Each row is a point on a landscape with many valleys, with its height.
A ball rolls from a point to the lowest of its 2 nearest points, and stops where none of them is lower. Distance is the straight distance between rows; heights are no part of it.
Q_475 (h 409): [ -3  -9  17  -9   3 -22   5  17  -2  12 -14 -16   2  -2   5   6  11 -22
  18 -24 -28]
Q_100 (h 317): [-21  16 -11  20   2  44  -3  -2  -6   1  18 -18   8  11  -4  12  -4   6
   9  -5  16]
Q_25 (h 321): [ -2   9   3  18  -1  -8   4  11   5   5  -9 -29   1   2  -6  12  15  -4
  27 -28 -11]
Q_804 (h 470): [ 18   1   2  -5 -25 -46  35 -28  13 -25  -2  17 -16  -5  -7  -5   6  -5
   3 -11  -6]
Q_631 (h 103): [ -2  27 -14  38 -19   2  -4 -21  18 -11   6 -22  -2   1 -24  -1 -10  14
  32  14  27]
Q_293 (h 606): [-27 -16  26   1  -2   5   7   5 -30  34  -5 -26  14  15   2   7 -16 -21
  14 -35 -21]
Q_232 (h 290): [  8  -2  15  20 -12 -30  10  -3   4  20  -9 -27  -3   9 -19  12   9  -9
  28 -38  -8]
Q_208 (h 253): [-25 -14  12 -27  12   3  -4  18 -15   8  -9  -9   7  -1  22   0  -3 -21
   0  -1 -33]
Q_522 (h 627): [ -5 -17  24   1  -4 -11  13  -7 -18  27  -4 -16   6  11  -5   8 -13 -19
  12 -30 -15]
Q_833 (h 509): [-35  11  -5  -5   9  12  -7  26   6   0  -7 -36   4  -7  12   5  20 -12
  26 -10 -30]
Q_608 (h 250): [  5   7   6  20 -16 -35   4 -14  11   7   1 -24  -3   4 -22  -8  -7  -1
  25 -17  -3]
Q_747 (h 154): [  0 -28  23 -20  -2 -10  29  -7 -20   9  -5  12   1   6  14  14  -2 -28
  -3 -26 -20]
Q_455 (h 196): [ 17  22  -8  35 -18 -16 -12 -18  14   0   4 -15  -3   0 -31  -9 -12  17
  25   9  25]
Q_425 (h 372): [ 11  10  -1  17 -33 -47  13 -42  12 -14   6  -7 -11   6 -26 -17 -20   0
  20   4  11]
Q_268 (h 292): [ 48   7 -14   6  -9 -26  -9  -6  23 -22  -7  29 -14 -11 -13  -2  16  22
 -16  17  27]
Q_755 (h 331): [  4  18 -17  12   6  35  13   4   3 -12   0  -3   3  13   6  24  24   8
   8 -15  13]
Q_265 (h 225): [-18  29 -19  18 -19  -5  -1 -20  18 -29  11 -22  -7  -1 -12  -7  -3   4
  25  13  13]
Q_900 (h 145): [ 19  -7  10   9  16  36 -22  14 -13  20  -1  25  11   3  -5   3  -6  20
 -32   8  24]
Q_477 (h 141): [-20 -11  37   5  15  21 -15  27 -30  46 -17 -16  26   6   9   8  -9 -10
   6 -22 -26]
Q_616 (h 195): [ -3   3 -15  -6   0  15   4  -7   3 -11  10  12  -3   5   5   3  -1   5
 -11  12  12]
Q_483 (h 110): [  0 -29  10 -30  -7 -14  46 -25 -14  -6   3  22  -5   9  19   7 -10 -25
  -9 -17 -15]
Q_761 (h 589): [-25  -5 -10 -26  20   6 -33  26  11  -5  -2   3  -1 -27  21 -22  11  -2
 -12  38 -23]
Q_461 (h 583): [-28 -11  23  -1   2  29  11  12 -26  28  -3 -24  16  17  13  21  -2 -22
  13 -32 -21]
Q_494 (h 162): [-31   2  24  19  22  39 -32  23 -24  45  -3 -16  22  -4  -3 -13 -13   9
  -5   4 -10]
Q_251 (h 479): [-18  -6  -9 -19  -2 -21 -24  -4   9 -11  14   4  -9 -20  -2 -31 -16   0
 -19  45  -1]
Q_389 (h 251): [ 46  -4  -3  -3   5 -29 -14  10  16  -8 -12  29  -9 -15  -8  -9  14  16
 -22  17  14]
Q_714 (h 84): [ 19  -6  24  18  14  25 -20   6 -27  33   6  19  14   5 -15  -3 -19  19
 -30  -2  24]
Q_969 (h 254): [-45   2  12   8  12  42 -20  11 -23  24  12 -15  14   5   4  -9 -19   4
  -7   7  -8]
Q_410 (h 277): [ -6  -2 -16  -9   4  32 -10 -12  -1 -12  20  21  -1   3  10  -1 -10  12
 -25  28  24]
Q_20 (h 411): [-24   8 -14  -3 -10 -19 -20  -6  21 -15  11 -11  -8 -14  -8 -22 -10   4
   5  34   0]
Q_911 (h 714): [-21   2 -11 -21  -5 -20   5  -6   9 -21   6  -8  -8  -6   5 -15  -3 -10
   3  10 -17]
Q_920 (h 682): [-16  -7   3 -18  -7 -23  19 -11   1  -8   5  -9  -7   0   7  -5  -5 -17
   9 -11 -19]
Q_628 (h 111): [-15  -4 -16 -23  -9  11  43 -26  -3 -30  10  11 -11  12  22  10   3 -11
  -3 -12  -3]
Q_86 (h 79): [ 19  -2   9  22  -3  -3  -5  -7 -10  25   2  -1   5  12 -20   0 -21   7
  -1  -6  16]
Q_908 (h 464): [-16   9   0  -9  15  -6 -11  37  13  -4 -20 -25   3 -20  15   4  32  -9
  20  -8 -39]
Q_246 (h 138): [ -7   2  11  21  -1   3 -13  -1 -10  25   8 -15  10  10 -16  -5 -23   3
   3  -2   8]
Q_817 (h 310): [ 33 -12  -6 -17  16  19  16   2  -9  -6  -7  39   0   3  17  18  14   5
 -26  -3  12]
Q_18 (h 269): [ 26  10  -6  25  -4 -13 -13  -3  11   4  -2  -3  -3   0 -19  -3  -1  17
   5   6  21]
Q_813 (h 332): [-25   6   7  15  11  52 -13   6 -22  18  16 -13  15  11  -2   4 -15   9
  -6  -4   7]
Q_405 (h 24): [ 30  -9  24  19   4   9  -3  -1 -24  36  -1  13  13  17 -18   6 -17   9
 -15 -20  20]
Q_109 (h 53): [  0 -15  -4 -26  -8   6  52 -30  -6 -22   9  29  -5  12  26  12   1 -16
 -12 -16  -2]
Q_905 (h 151): [ 28  -5   3   5  11 -23 -34  11  11  15  -5  13  -5 -15 -13 -19  -5  10
 -17  27  12]
Q_368 (h 355): [  9   2   5  13   7 -11  -7  12   6  13  -9 -13   0   0  -9   1   9   0
   9 -11  -5]
Q_684 (h 386): [ -1  21 -29   4  -2  25  20  -4  13 -34   5  -2  -4   6   9  20  27   4
   9  -7   6]
Q_998 (h 413): [ 12   2 -27 -20   2  18 -10   2  12 -30   8  33 -11  -9  16  -1  11  13
 -28  31  21]
Q_313 (h 197): [ -7 -24  25 -21   6 -14   7   9 -19  19  -7   6   6   1  12   1 -13 -22
  -4  -9 -23]
Q_814 (h 307): [  2  15  -6  21 -27 -28  17 -28  10 -11   6 -19  -8   6 -20  -4 -11  -2
  28  -6   8]
Q_873 (h 203): [ 25 -13   5 -11   4 -32 -16   6   8   3  -8  20  -9 -13  -5 -18  -6   5
 -19  15  -1]
Q_795 (h 267): [ 36  -3  -8 -10  23  30 -11  22  -3   0 -10  34   2   1  12  16  21  13
 -27   6  19]
Q_655 (h 651): [ -8  -9   5   2 -10 -10  26 -14  -9   1   4  -6   1  14  -5   8 -11 -12
  12 -27  -9]
Q_96 (h 382): [ 16  -5  11   1  -3 -28   7   5   3   4 -16  -2  -4  -5  -4   3  11  -5
   8 -17 -12]
Q_570 (h 681): [-33   1 -14 -31   5 -10  -9  15  12 -23  -1 -10  -4 -20  17 -16  10 -11
   2  20 -30]
Q_274 (h 113): [  7 -15  32   6   9   4  -5  20 -26  42 -15  -9  16   8   2  11  -6 -11
   1 -28 -13]
Q_452 (h 551): [-29   3   8  -1   8  23   0  22 -12  15  -7 -30  11   6  11  15   9 -12
  19 -22 -22]
Q_676 (h 433): [ -8  -4  13  -9   9 -22  -6  32   8   6 -25 -22   6 -14   7   7  26 -21
  27 -18 -39]
Q_97 (h 87): [ 25 -12  32  17   8   1  -2  19 -15  40 -20  -6  13   8 -10  19   5  -3
   6 -35  -1]
Q_484 (h 89): [-22  -6  34  15  21  26 -31  41 -23  51 -18 -17  24  -5   1  -2  -6  -4
   3  -4 -22]
Q_305 (h 534): [  0  -4 -12 -38  -2 -31  -7  10  17 -30  -7  20 -12 -24  10 -21  10  -2
 -18  28 -15]
Q_537 (h 115): [-15   3 -10 -10   8  13  -7  11   4  -4   5  -2  -3  -3   9  -3   0   0
  -5  12  -3]
Q_157 (h 467): [-11  24 -33   2 -14  14   8 -15  20 -40  13  -2  -8  -1   4   6  12  10
  10  18  13]
Q_922 (h 588): [ 11  10 -13  21 -16   8  25 -33   2 -13  12   2  -3  16 -11  12  -8   4
  11  -9  26]
Q_264 (h 634): [-21   3 -11 -17  10 -15 -28  23  19  -9  -6  -6  -7 -27   7 -25  12   0
  -1  32 -21]
Q_674 (h 522): [ 28  -5  -6  -2 -12 -14  31 -32   3 -18   2  28 -10   7  -1   5   2   4
  -8 -10  15]
Q_569 (h 213): [ 23   0  -5   5  25  41 -24  21   0  11  -4  19   6  -4   4  10  15  20
 -26  13  20]
Q_170 (h 571): [  9  -7   2 -34  10 -38 -18  28  14 -17 -18  14  -8 -29  14 -18  17  -6
 -15  20 -27]
Q_949 (h 431): [ 11   3  -1  -3 -31 -54  26 -30  14 -23   3   4 -14  -2 -17 -17 -13  -3
   8   1   1]
Q_458 (h 478): [ -6  -1 -21 -37   6   2  -6   6  12 -32   2  24 -12 -18  22  -8  12   2
 -26  31  -3]
Q_176 (h 333): [-26  22 -19  14  -6  -8 -18  -1  22 -19   9 -28  -7 -15 -12 -14  -1   8
  24  29  -1]
Q_227 (h 268): [  0  13 -21   4   0  49  26 -16  -9 -16  12   8   1  18  14  26  12   5
   0 -15  22]
Q_649 (h 497): [ 28 -11   7  -7 -15 -35  47 -33   8 -16  -4  28 -13   4   1   4   1  -8
  -4 -20   3]
Q_445 (h 532): [-31  -8  -9 -32  11  -3 -24   9   6  -8   9   5  -6 -21  14 -26  -9  -3
 -21  47 -11]
Q_59 (h 200): [-10   2  11  20  -8 -17  -5  -7  -4  20   2 -28   2  10 -18  -3 -17  -4
  20 -15  -4]
Q_601 (h 185): [-15   6 -19 -10  -6  31  30 -23  -4 -25  18   7  -3  12  15  13  -1  -2
  -1  -6   7]
Q_439 (h 214): [-15  16 -15  13   6  23 -15   6   8  -4   8 -16   0   0   0   2   5  10
   7  13   6]
Q_848 (h 207): [ 22   4  -1  22   9 -12 -34  15  17  13  -4  -2   0 -10 -21 -15   0  20
  -4  23  15]
Q_825 (h 59): [ 31  -7  29  26  12   9 -14  16 -20  42 -14   2  15  14 -17  10  -3   9
  -9 -21   9]
Q_423 (h 343): [ 34   2 -19  -8 -10  -8  -3 -14  12 -25   5  34 -10  -3  -3  -6   3  19
 -24  28  31]
Q_426 (h 538): [ -5  18 -24   9 -21  12  20 -32   7 -34  16  -1  -7   8   1   4  -5   7
   9  11  23]
Q_884 (h 354): [ 17 -10 -16 -22  10  31  -8   3  -4 -14  10  39  -2   0  13   2   2  14
 -39  22  25]
Q_424 (h 550): [ 27  -4  -9   9 -10  11  33 -32 -10  -6   7  23  -2  21   2  15  -4   4
  -5 -17  25]

Call two points neighbours if one is among the 2 nearest of the other. Go from one point of each pair to the other, from neighbour to neighbour, staying as low as possible. Name the highest point that can't be avoided.
Q_905, Q_537 | Q_998
Q_537, Q_405 | Q_813
Q_484, Q_405 | Q_477
Q_905, Q_631 | Q_18

Where does a ball stop that starts at each point below?
Q_655 | Q_405
Q_426 | Q_109
Q_425 | Q_405
Q_208 | Q_109
Q_170 | Q_537
Q_676 | Q_405
